Points, in no order, along strands that fork, close into loops and pass close to each other.
(in the rows, 128 means zero)
Two points are linked if the straight distance between their rows is under 160. Some points are linked to none.
kip: [ 60 207  87 173  98 134 132  90  63 117  56 133 141 147 116  79  71 103
 163  99 199 109 140 153 105 132  77 142 145  99 111  98 136 166 146 107
 139 119 120 108 149 136  77 131  98 152 135 125 100 135 136 119 111  99]
bon: [122 159 101 146 104 129 126 152 138 118 123 147 180  51 140 168  77 128
 154 120 105  51 121 117  96 110 158  93 122 128 160 159 175 129 140 149
 118 102  99  79 197 179 125 175 154 154 134 121  78 199 182 120 116  76]
divep: [ 51 185 109 156  92 128  77  95  85 153 137 117 162 198 115 103 168 135
 103 136 150 127 151 106 128 148 108 172 143 113  91 148  69 161 158 117
 106 182 199 152 117 131 145 107 144 140 149 142 118 104  37 117 151 129]
zivo: [162  57 126 119 157 112 143 129 148 137 161 137 123 117 141 154 144 124
  95 160  88 134 141 128 119 117 152 144 122 147 127 116 157 126 134 145
 100 125  69 130 142 126 145 155 118 114 125 108 138 153 125 116 136 160]
duki: [ 98 182 160 134 151 150 106 128 103 135  99 180 128 137 143  82 108 136
 124 120 147 154 122 116 113 145 115 105 130 147 113 151  98 136 125  89
 120 107 167 121 114 146 155 144 117 123 159 115 121 126 148 161 113  80]
rus: [201  98 194  76 168 131 114 149 178 121 148 148  75 124 136 116 172 199
 119 123 113 179 118 127 114 122 148  98 111 176 123 173  74  98  91 120
 158 113 172 174  82 106 152 133 159 104 135 130 160  85 148 192 116 131]
vil: [161 102 125 109 190 151 101 156 151 104 137 128 101 162 137  95 157 184
  89 103 117 173 122 138 119 118 116 118 137 147 131  94  99 148  90 126
 140 126 148 151  75 115  91 125 129  90 137 110 169 108 164 149 108 110]
Bosib: [122 121  66 136 114 147  99 121 120 126 152 100 164 156  94 174 189 141
 131 135 134  93 158 152 156 128 118 187 182 134 100  98 110 163 144 167
 104 191  89 125 153  93  68 157 150  97 135 117 175 129  90  62 132 187]
mamer: [146  93  39 136 126 134 108 137 119 111 145  72 158 133 115 167 172 144
 106 119 120  85 145 177 143 112 126 181 175 131 140  69 133 181 127 185
 102 169  72 109 149  90  56 161 146 104 118 111 191 153 124  63 135 170]
pota: [178  45 133 134 137 117 176 148 141 109 126 104 109  81 193  91  68  61
 105 102 137 136 132 112 107 101 159 108 106 105 165 107 205 118 138 132
 139  83  95  93 111 172 102 119  91 156  70 112 103 150 170 137 133 126]
vepa: [165 109 124 111  89  98 139 145 150 144 143  98 107  88  99 200 153 129
 190 145 126  99 118 164 161 131 135 143 145 157 131 134 111 114 123 157
 114 149  77 120 162  80 163 146 164 135 103 136 171 138 100  94 143 196]
difor: [ 84 162 119 151 152 159 139  75 107 142 143 170 187 141 118 151 111  80
  96 172 125 105 170  99  98 144 122 162 124 121  94 157 180 132 180 138
  70 150  94 106 173 171 108 142 118 111 168 110  77 141 102  85 143 138]
luf: [ 69 151 132 137  98  96  92  95  92 144 127 108 141 188 126  78 161 120
  94 134 150 152 148  87 125 135 106 155 112 109 105 158  81 147 151 106
 122 172 201 165  98 128 161  93 118 150 125 159 102  97  38 144 149 122]
sud: [119  84 114 117  71  74 102 134 139 159 155  71 131 127 132 151 178 166
 106 144  70 121 114 125 158 115 156 142  97 121 178 127 106 121 111 128
 139 135 165 166 107 121 183  88 150 162 114 160 141 131  74 136 143 138]
nonur: [119 166 131 148 163 184 156 103 145 155 121 195 142 156  86 174 151 106
 126 155 115 150 131 124 143 159 122 147 148 147  85 109 160 119 142 114
  84 124  71 137 183 125 158 142 111  78 217 105 126 141 145  98 125 141]
Seso: [148 122 157 102 138 150 154 129 122 122 106 122  69 150 110 105 131 122
 160 107 163 174 109 143 152 147 124 104 128 121 131 117 119 108 104 125
 148 100 138 151 102 108 132 106 106 120 127 137 133  79 145 145 121 134]
roke: [159  38 111 135 155 134 157 124 132 130 140 111 117 129 183 102 104  75
  76 127 126 149 155 113 102 107 153 139 110 114 167  80 204 141 140 141
 111  92  84  99 103 167  85 125  91 132  80 104 128 146 146 125 134 146]
miked: [140 107  79 121 165 151  96 159 131 106 120 115 123 148 144 109 135 171
 107  99 118 128 121 142 112 107 116 115 139 126 155  72 123 171 105 147
 128 114 120 127  94 127  60 150 120  94 136 104 173 139 183 126 106  93]
fevo: [120  80 147 114 170 133 130 123 120 110 148 156 127 149 169  78 114 111
  98 138 139 153 164  91  91 126 123 119 120 124 117 135 138 143 150 123
 113 128 113 118  98 163  93 140 107 107 108 105 116 118 119 143 124 127]
sek: [ 84 139  91 156 159 147 107 115 114 148 117 132 154 178 156  86 120 130
  57 119 126 142 145  96  88 117 115 137 103 118 138 103 134 167 137 121
  97 117 153 130 103 158 122 122 102 113 166 104 125 140 137 141 135  76]
gubis: [196  54 164  94 188 137 119 148 177 120 175 141  83 148 148 105 171 188
  82 118  89 195 126 139 103 114 144 119 117 177 136 122 105 124 102 120
 147 120 148 180  72 107 136 116 129  92 129 116 166 100 157 169 119 136]
luv: [ 78 154  97 160 105 137 130 104 120 152 114 114 166 140 112 145 125 108
 122 125 130 108 127 113 128 135 128 148 108  99 147 130 161 145 148 126
 114 119 122 129 160 145 143 113 123 147 159 131  92 154 102 100 138 109]
Ped: [133 116 153 129  54  65 145 135 149 123 122  72 139  91 129 137 115 103
 150 120 107 112  87 106 180 120 157 118  96  95 155 164 132 102 134 109
 157 134 161 144 134 126 201  75 136 197  93 181  84 121  87 147 148 134]
Kime: [162  79  38 147 131 139 123 101 121 141 128  69 135 119 113 172 161 116
  91 114 105 119 140 174 147 118 144 207 146 120 167  43 170 170 111 178
 107 125  71 121 140  83  96 128 124 127 111 126 187 166 139  77 150 170]
godo: [149 152 162 146 125 142 194 133 144 126 114 160 140  76 102 174  80  65
 170 133 126 112 120 116 153 168 146 134 143  95  96 129 192  94 156 128
 118 123  76 100 190 131 154 135 121 145 121 125  67 154 154 101 146 147]
potim: [134 117 110 101  91  89 102 180 129  90 112  94  88  62 165 120 117 166
 182  99 145  76  97 153 122  83 129  64 115 145 176 149  94 124  89 149
 181  94 161 105  90 127  86 162 162 141  89 154 171 129 180 154 101  86]
mifu: [ 88 216  87 161 147 183  94 111 138 182 159 164 192 133 120 155 142 170
  75 150  86  91 125 123  92 111 143 136 108 165 142 140 139 130 124 129
  75 108 157 116 164 159 165 143 159  92 223 119 117 193 166 130 120  55]
pifop: [ 69 224  87 163 141 157  67 124  75 121  80 176 167 163 156  82  79 164
 136 122 168 113 133 168  81 111  82 118 167 142 116 112  86 170 126 104
 131 121 159  80 120 147  80 180 133 126 155 103 139 148 163 140  94  76]
puf: [159 139 204 106 121 116 199 125 128  84 105 160 106  95 130  77  59  63
 180 105 167 135 117 126 147 161 121  90 128  95  92 157 135  93 144 108
 152 136 130 118 120 132 128 103 105 146  88 140  68  84 137 169 137 143]
vozag: [117 178 193 117 160 131 127 122  95 106 104 197 124 121 151  55  75 111
 139 121 169 165 135 116  94 151 106  99 134 148  90 178  87 127 138  72
 124 130 145 114 111 152 136 148 105 135 119 116  82 104 135 171 123  98]
zede: [152 163 156 148 125 161 191 137 142 131  88 143 110  86  95 163  84  88
 169  95 134 138 103 135 160 153 152 121 130  93 129 109 197  99 129 113
 132  76  76 125 170 127 163 122  96 145 158 121  87 151 182 111 123 119]
kez: [101 120 139 111  99  75  96 114 111 123 127 107 124 169 154  59 140 141
  88 133 159 155 144  84 123 110 107 119  97 114 123 175  63 136 127 108
 141 166 214 148  79 142 150  97 137 169  91 167 112  90  45 184 138 113]
tuzi: [115 118 158 157 171 132 142 115 156 176 161 155 146 143 130 135 126 108
  62 169  76 166 130  84 110 135 154 145  80 139 125 143 178 107 156 108
  96 113 125 167 135 166 204  97 101 127 185 122  81 141 117 124 144 119]
gadur: [182 118 191 113 118 121 207 131 142 101 111 126  96  80 126 115  71  56
 190 105 157 127 110 137 168 157 133 107 136  88 112 129 161  77 133 128
 156 122 106 111 127 113 130 104 112 137  80 131  82  98 159 141 141 154]
Nidug: [161 102 158  70 141 110 126 133 152 125 156 111 104 121  97 165 156 151
 188 154 157 120 146 153 133 119 108 125 149 148  97 163  74 105 120 153
 148 180 108 121 128  71  89 149 179  99  68 120 184  75  81 125 139 195]
tel: [ 85 166 119 127 153 137 110 117  92 102 118 193 190 103 164 106  53 102
 142 146 147  84 153 119  60 128 113 100 147 127 118 161 146 159 153 134
  95 140  75  62 163 189  60 193 127 119 130  98  91 160 161 120 103  98]
gosod: [124 129 101 116 139 153 116 123 122 113 154 133 160 142  99 172 168 139
 165 151 156  98 161 156 146 122  98 168 187 142  68 107  95 151 144 155
 119 191  78 102 163  86  45 179 154  82 122 109 182 119 103  70 126 192]
bif: [156 127 172  82 153 132 106 148 146 121 144 152  99 124 127 128 156 179
 156 124 124 147 116 121 124 134 135  95 133 157 112 165  72 116 107 120
 141 133 144 141 110 115 143 152 157 107 128 128 156  98 125 162 112 130]
pugu: [132 157 207 111 147 125 167 118 124 104 112 198 125 101 139  89  66  80
 160 121 149 139 125 102 115 172 122  98 140 118  81 171 121 111 155  92
 125 143 118 117 134 154 145 124 111 134 119 126  64 110 133 160 127 128]
zifun: [178  89 159 109 111 107 184 131 142 115 114  90  86  81 131 117  99  66
 165 117 144 139 116 142 162 134 139 121 124  97 144 116 160  93 117 143
 146 106  97 110 113 104 128 111 112 143  67 127 119 113 149 122 135 166]
romo: [ 92 153 115 147 100 125 115 146 139 141 121 131 147  92 144 129 111 143
 101 118  99  96 119 105 112 100 145 111  89 132 167 147 142 132 121 116
 136  83 164 121 141 165 172 136 135 153 163 138 101 177 155 148 120  53]
Pafu: [136 132 103 154  64 106 150 154 137 127  99  66 126  49 104 181 104 110
 195  90 130  79  91 151 172 120 163 123 133  92 181 120 171 113 111 143
 153  92 111  94 172 120 146 122 155 176 104 151 115 172 151  99 131 121]
Rute: [115  88 131 109 142 116 139 118 108 102 140 142 147 110 153 114 112  85
 127 154 146 107 169 100 115 131 124 132 132 104 116 144 153 133 160 152
 114 154  82  84 128 160  72 160 123 124  83 109 114 132 107 108 132 160]
Bagu: [124 188 118 129 135 126  72 161 101 110 101 121  76 165 126  92 127 198
 121 122 175 143  90 170 136 110  94  91 147 146 122 126  46 106  76 115
 183  99 247 130  82  98  98 128 145 139 120 166 173 100 162 185 100  68]
vuri: [135 144 124 119 125 145 128 140 111 116  88 102  50 158 101 117 132 150
 163 103 168 154  79 172 158 141 103  94 134 124 145 103  97 108  78 142
 167  91 173 152  95  91 100 105 120 128 137 158 162  83 161 140 102 104]
zopif: [ 94 185 144 144 117 140 160  89  74 111  66 151 116 144 108  73  76  81
 180 109 199 132 142 143 132 165  84 134 151  95  97 107 134 136 152 110
 149 131 114 106 133 133  81 129  88 136 121 122  99 102 138 118 116 118]
mupil: [141 127  70 128 104 125 108 156 125 116 139  59  94 138  86 185 183 183
 144 112 103 110  86 190 165 133 121 148 160 133 176  78 101 135  86 162
 135 140 143 154 120  71 110  99 156 111 121 151 205 134 125  91 128 154]
Gevos: [147 130 182  66 117  98 123 139 135 117 122 119 101 107 103 135 124 133
 213 144 183 128 126 137 132 126 111  95 141 130 112 191  68  93 119 148
 162 167 129 114 120 100  86 132 173 119  67 136 140  60  95 147 130 175]
kiman: [106 161  50 151 163 171  90 142 107 104  82 127 138 163 147 102 106 173
 114  99 147 115 121 155 109 104 104 110 151 113 146  58 123 174 115 143
 140 107 119 108 110 139  45 157 121 107 159  99 166 144 196 131  89  77]
vize: [137  98 133 103 179 150 125 122 137  98 165 180 158 139 125 155 144 141
 136 165 136 116 173 144 112 124 100 133 174 151  54 133  99 133 148 136
 109 182  62 104 152 102  55 199 144  68 119  95 176 119 117 102 126 172]
pili: [137  80  58 143 114 127 117 122 113 144 122  66 135 136 130 152 149 110
 104 116 115 120 139 142 147 120 144 174 123  96 176  69 170 156 121 161
 122 114 102 124 122 109  99 118 122 142 105 128 148 150 120  94 142 144]
tude: [174  97 101 104 126 105 108 178 161 130 174 125 128  94 123 189 194 210
 115 132  58 103 118 158 124 107 156 129 136 191 141 113  98 145 103 146
 125 146 118 153 137  92 172 156 163  99 148 130 200 172 148 131 121 133]
Ber: [118 175 121 125 139 150  96 149 102 112  88 132  78 156 129  95 128 179
 132 105 158 153  95 159 138 127 101  98 140 141 129 106  79 117  87 117
 168  85 202 135  89 110 120 125 123 127 153 153 164 108 169 168  96  72]
ropar: [ 88 155 143 151 126 160 163  64  88 142 124 172 157 150 104 134 119  54
 103 156 141 124 173  95 118 164 112 182 134  96  74 135 182 134 191 123
  96 157 100 111 149 152 106 111  90 128 151 114  75 120  92  76 152 162]
gifa: [116 153 118 142 135 130 137 129 126 115 127 163 179  65 145 146  59  89
 149 133 124  67 135 104  89 130 142 103 133 115 129 162 177 133 155 142
  99 127  80  76 192 180 102 172 136 146 120 115  64 174 159 115 124  95]
ker: [103 155 104 156 173 157 112 107 142 163 157 162 181 126 149 141 118 135
  69 156  82 110 142 102  75 105 138 131  89 147 141 148 165 136 145 144
  73 107 123 123 155 182 157 149 127 111 195 105  94 174 160 122 132  67]
Kare: [124  98 126 121 161 134 107 112 130 139 161 138 143 177 119 133 179 146
  97 151 106 151 144 108 132 142 122 157 146 131  99 121 104 143 139 130
 103 171 123 159 123 117 129 131 130  87 145 109 143 114  83 116 134 151]
kebis: [161  86 131 129 122 134 139 150 163 154 133 112  85 130 136 142 162 161
  88 111  62 165 103 139 145 119 166 125  95 156 168  97 148 118  93 119
 144  69 152 193  93 116 189  94 102 130 161 139 154 136 170 155 116 110]
lodeg: [ 77 166  94 139  77 127  79 109 104 150 145 116 176 173 107 153 178 136
 145 150 138  85 144 103 144 141 123 161 148 121 113 147  93 156 154 137
 107 180 148 136 151 134 125 120 159 131 145 134 125 132  46  88 142 151]
Nas: [ 86 227  61 167 148 178  65 130  86 117  77 158 161 167 147 104  96 189
 116 110 152 109 123 170  93 103  94 117 172 130 129  75  93 176 116 115
 137 116 148  90 123 139  68 165 135 106 184  98 159 155 197 134  88  68]
mib: [ 69 150  83 176  89  95 138 115 107 125  69  85 128 149 133  70 104 111
  87  96 171 123 127 105 115  95  92 123  93  95 151 119 150 160 115  87
 142  97 193 148 108 137 147  85  98 186 110 166  99 149 120 149 142  69]
beba: [149 115 122 124  79 109 154 140 126 113  98  66  98  79 119 143 102  95
 186  91 143 107  87 149 172 124 148 115 123  94 173 116 162 104 102 141
 158  93 115 113 136 113 141 109 125 162  89 146 119 130 153 113 128 131]
ruvo: [132 120 148 103 154 134 112 136 143 128 148 151 123 147 120 135 166 158
 143 143 120 141 134 117 132 137 121 117 147 140 100 142  87 131 125 123
 119 147 119 137 127 124 131 154 145  98 140 113 146 118 113 129 116 140]
vivot: [ 88 139 105 140  77 124 115 117 110 149 125  96 151 142 107 159 155 118
 148 134 128 103 132 114 158 147 135 156 125 105 134 130 126 141 144 129
 120 143 133 133 155 133 149 110 134 146 130 139 114 137  73  90 137 143]
ritob: [112 181 118 156 171 188 126 112 153 163 132 183 159 161  98 166 163 150
 105 138  92 144 113 124 129 142 132 141 140 165 102 115 143 132 130 115
  82 124 112 150 171 132 180 134 122  77 229  99 136 149 158 115 118 118]
daka: [175  72  90 116 131 116 120 148 145 118 154  75  97 131 112 161 176 167
 104 120  75 151 107 172 146 120 138 157 130 152 168  71 126 140  82 152
 129 131 125 166 101  77 147  99 129 112 109 138 193 127 137 103 134 162]
Kefat: [145  79 174 104 179 144 141 109 133 123 147 168 104 170 150  75 130 111
  99 142 148 183 169 100  99 149 112 124 120 130  99 134 124 122 146 111
 126 137 124 133  83 145 104 114 110  98 113 109 122  90 113 147 124 151]
Vugid: [100 183 171 101 130 128  85 114  94 127 114 149 112 162 109 104 129 160
 180 132 183 147 127 130 134 154  98 107 151 131  94 170  40 110 112 105
 148 160 185 119 122 120 113 130 149 128 109 150 139  74  81 154 120 131]
teli: [153  86 141  96 209 149 114 122 153 100 166 159 142 157 130 117 148 157
 112 142 140 150 172 140 103 125 102 135 170 147  67 121  96 137 129 129
 134 179  88 115 123 104  38 164 135  63 100  84 180 103 126 120 128 161]
Kefus: [136  61  60 145 143 145 133 112 110 127 139  91 146 158 154 115 132  80
  64 122 131 137 175 120 118 111 141 187 129  95 151  67 194 164 144 169
 114 127  87 105 108 137  52 129  94 127  90 105 144 147 124 100 143 159]
lomu: [173  73 170 114  94  92 177 137 149  90 121  87  98 113 164  69  90  77
 123  91 149 153 106 119 145 107 141  89  88 114 162 144 148  97 118 109
 173  94 154 138  84 139 145  72 105 176  66 159  86  88 136 183 139 126]
gisuz: [112 153 144 130 127 144 125 146 129 133 111 152 121 115 148 110 118 140
 114 107 121 131 116 111 119 122 132 101 104 146 136 138 120 136 118 106
 134  91 166 136 118 150 165 137 118 133 157 129 120 148 169 171 109  66]
Nisuk: [ 93 155 121 184 113 128 167 110 124 129 120 125 173 110 117 122  74  72
 112 126 125 126 133  95 106 132 132 146  92  84 142 143 192 134 160 111
 122 115 128 116 166 161 148  95 112 175 142 144  46 152 110 116 159  94]
pid: [127  86 142 122  74  66 130 116 139 150 140  72 128 125 130 133 152 115
 118 145  94 133 117 103 164 122 152 137  85 100 155 151 126 106 138 120
 142 142 151 164 109 130 185  77 126 184  88 167 103 107  60 139 145 158]
pata: [161 134 170 118 103 107 170 141 148 125 133 144 132  78 112 184 109  85
 188 145 124  98 113 119 158 158 151 124 148 116  94 153 148  87 150 136
 114 154  76 101 183 119 165 140 153 138 102 133  89 139 117 111 141 181]
dopa: [126 160  99 155  95 147 136 148 160 151 131 128 160  70 113 197 120 137
 156 126 100  72 114 129 124 113 165 121 116 126 161 142 184 118 133 140
 118  91  94 102 207 154 158 151 154 152 157 124  91 204 157 104 128  95]
puge: [189  74 118  95 136 110 126 164 172 120 171 107  94 112 107 174 187 195
 111 130  61 153 113 176 133 116 150 140 131 186 142 103 101 129  84 146
 131 139 122 172 120  62 181 117 139 102 129 138 202 130 140 130 130 163]
Kezi: [150 103 109 104  92  89 109 173 152 134 163 116 122  81 136 181 173 193
 138 135  71  81 118 148 134 103 159 120 117 165 163 140 109 133 103 147
 123 122 125 131 140 116 166 155 167 131 129 136 172 170 134 128 131 121]
veku: [137  92  96 128  71  79 114 148 148 160 163  73 129 103 128 175 173 176
 100 146  48 101 113 140 155 107 172 144  94 139 191 113 133 135  99 137
 134 120 148 154 126 118 193 103 152 161 126 156 160 163 112 125 146 128]
bavav: [163 103 198 114 167 152 170 128 141 133 125 157  75 153 136  85 128 109
 113 117 146 193 141 105 131 155 131 107 114 133 113 133 128 102 132  94
 133 104 133 158  88 139 161 103  89 115 140 115 108  90 140 163 121 140]
Rab: [ 78 177 117 163 176 152 124  84 124 148 163 168 199 123 143 147  82 113
  79 163 104  97 147 103  62 121 125 136  86 134 121 180 184 124 163 133
  60 144 122 108 172 192 138 145 127 121 183 122  57 163 122  93 148  91]
nevad: [127 145 144 155 174 158 130 119 162 181 152 174 137 152 112 153 172 149
  66 154  60 165 119 107 126 141 148 140 111 169 112 127 148 118 132 110
  94 116 130 172 146 138 217 116 115 101 218 117 118 147 141 131 131 114]
rifek: [115 150 115 139  71 102 124 171 136 110 113 127 155  46 153 132  87 136
 146  98 115  56 109 109 116  93 153  86 106 131 166 162 135 138 128 125
 159  96 151  96 159 167 146 152 151 163 120 149  93 181 179 156 111  56]
nado: [115  84 133 143 157 109  92 110 143 159 182 128 168 180 144 123 179 158
  33 181  61 155 149  90 115 124 143 160 121 143 112 128 110 144 148 128
  90 181 136 181 117 140 166 106 136 100 158 116 120 124  72 128 144 149]
vofi: [100 126 122 113 155 140 121 116  90 102 125 173 164 122 154 108  90 103
 147 151 153  98 172 120  92 132 108 119 152 113 103 135 133 152 154 143
 121 153  73  72 137 170  40 190 120 103 107  95 127 136 144 109 108 136]
Rara: [151 145 164  79  90  95 124 157 136 110 118 107  91  81 109 158 119 137
 239 118 164  97  94 151 144 121 119  77 139 141 137 181  75  92 105 156
 165 139 137 110 124  97 100 140 173 133  80 143 151  83 121 140 117 158]
geka: [122  91  80 107  99  91 100 167 118 102 118  76 101 105 170 101 118 161
 131 105 142  87 115 141 122  78 127  79 107 127 185 116 102 144  96 153
 168  97 158 114  85 134  82 144 148 147  86 145 168 142 154 152 116  84]
lesa: [ 88 184 156 130 132 165 122  82  85 141 117 169 132 184  96 117 141 115
 153 137 160 160 144 117 140 179  95 148 167 123  69 135  97 136 153 103
 117 166 136 130 132 122 117 128 112  95 160 122 124  94  91 107 132 154]
gipin: [ 91  82 123 157 132 111 116  94 129 172 169 107 164 176 136 119 165 107
  43 174  84 152 160  78 122 131 145 183 100 114 123 125 152 132 165 127
  98 158 147 172 115 145 157  84 110 138 148 125  97 114  56 112 148 158]
sop: [113 112 135 147 110 101 156 134 128 107 112 114 151 101 155  95  66  83
 114 108 135 112 123  94 115 119 135 109  91  98 145 152 166 131 143 106
 138 111 140 113 134 160 146 110 104 171 105 139  72 139 123 147 142  93]
Nafib: [139 142  92 121 111 128 102 150 126 121 143  72 106 143  75 186 179 181
 192 121 136 100 104 184 159 135 102 137 173 150 135 104  77 132  99 169
 143 174 133 139 136  61  85 124 169  99 116 142 206 115  99  79 128 175]
Vifam: [152  66 149 147 116 101 175 132 141 106 122  93 118 111 173  75  71  58
 101 100 148 150 127 103 125 109 141 111  94  99 159 119 192 118 135 105
 147  90 135 123 105 162 130  80  83 168  83 142  79 122 132 155 134 121]
zogis: [152 138 154  88 102 106 116 170 132  90 104 108  74  74 146 117  97 151
 213 107 167 104  86 161 126 106 119  58 128 143 148 166  86  98  86 150
 187  97 157 111 103 114  92 149 154 141 101 147 149  87 182 160  93 107]
zudo: [133 144 157 138 168 172 181  95 134 142 111 194 124 140  99 156 124  72
 121 147 130 152 144 112 137 162 123 141 135 128  91 109 187 108 159 118
  95 111  63 134 159 136 140 134  89  99 179  94 112 134 153  97 131 145]
vel: [ 90 200 166 130 127 148 118  85  78 134  98 154 106 188  95  79 127 119
 164 120 188 173 134 134 134 173  87 136 153 123  70 133  72 125 133 101
 138 148 174 138 118 114 118 118 107 122 138 137 117  70  87 130 129 136]
sagit: [170 109 125  89 118 107 122 152 153 126 163  94  98 103  91 195 164 164
 189 143 124 112 113 179 142 120 118 129 152 173 119 133  79 116 103 164
 130 167 101 131 148  54 137 150 171 104 108 128 204 118  99 108 138 189]
Maso: [ 60 217  84 166 113 133  79 100  64 123  67 155 166 159 150  69  66 132
 160 120 188  97 141 158  88 114  75 133 165 121 110 123  98 179 136 107
 133 136 145  81 141 153  65 165 122 145 134 113 117 145 132 127  98  92]
vipo: [ 98 148 147 131 133 158 152  73  91 137 121 163 129 184  91 114 151  80
 122 144 158 155 168 100 144 177 107 177 151 102  60 120 135 130 175 120
 120 161 111 142 115 120 114 109  94 108 149 117 109  92  90  91 141 167]
rog: [182  97 195 122  91  81 175 146 174 110 129 104 120  84 151 115  99  91
 141 105 110 138  88 112 161 132 170 102  96 107 141 159 158  86 131 107
 164 103 140 153 115 130 201  81 120 181  94 157  75 107 136 171 145 141]
Runil: [112 153 144 136 153 168 163 101 101 125  91 165 116 143 121 105 100  78
 142 115 161 151 144 122 128 157 108 127 137 107 107  93 160 128 148 115
 120 107  87 120 126 137  98 128  82 114 148  99 124 118 160 112 120 119]
mis: [131 145  99 157  69 121 141 145 152 151 126  89 143  65  98 202 133 136
 169 119  97  90 102 137 159 118 170 135 122 107 182 131 174 112 115 135
 133  88 109 110 188 131 174 115 159 168 136 150 116 190 134  97 133 113]
Bam: [171 104 156  98 103  93 160 122 151 135 143 124 106  76 107 190 142  98
 179 161 131 113 126 139 159 141 134 146 147 139 101 149 129  87 148 151
 110 168  65 106 168  84 158 150 157 133  83 132 136 131  90  99 151 210]
muma: [108 200 156 119 136 136  56 152  98 123 117 152 112 177 113  99 148 207
 129 130 169 153 113 151 131 129  98 102 159 150 101 157  24 102  95  87
 156 142 242 122  94 107 125 131 164 131 117 149 167  83 103 187 122  97]
kib: [155  86 140 133 108 123 155 142 156 138 123 101  92 117 139 129 137 123
 108 105  94 155 106 131 153 119 156 125  92 125 178 106 164 112 103 118
 144  69 136 168 101 124 183  94 101 157 136 140 128 131 152 143 125 113]
defu: [126  82 139  94  86  56 109 128 125 113 134  86 125 136 171  68 131 141
  96 125 135 125 124  85 129  90 123  93  83 119 153 184  82 117 123 111
 157 143 193 143  71 148 153  97 141 170  74 169 111  95  68 192 133 116]
Boled: [146 130 137 137 154 149 115 155 163 167 146 150 108 137 125 145 185 181
  68 119  45 165 104 123 138 136 160 132 112 174 138 104 128 128 101 103
 124 101 167 191 100 119 213 106 124  98 203 126 151 149 166 158 118  99]
siko: [130  74 149 164 151 125 144 111 156 180 159 125 142 153 131 134 138  92
  46 173  74 184 140  99 128 136 155 173  85 123 138 104 189 106 149 111
 105 115 108 182 126 149 183  76  92 142 154 125  98 127  98 110 152 163]
gufo: [186  49 142  92 171 140 161 120 152 121 153 122  85 151 127 118 151 114
 113 140 135 178 155 146 125 124 114 148 132 143 118  92 132 117 114 147
 135 139  94 130  95  85  82 123 121  95  76 104 175  95 123 122 135 188]

A fork is a point with three links, a tip a point with one. Leave the first point through the second and follow the links. Name the first fork or tip that comes.
gisuz; duki | bon
geka; potim | sagit
luv; vivot | defu
pota; roke | teli
vel; lesa | mifu

How many points has the smallest loop of links through each point below? Write - if it is on no loop.
zudo | 22
duki | 14
Nidug | -
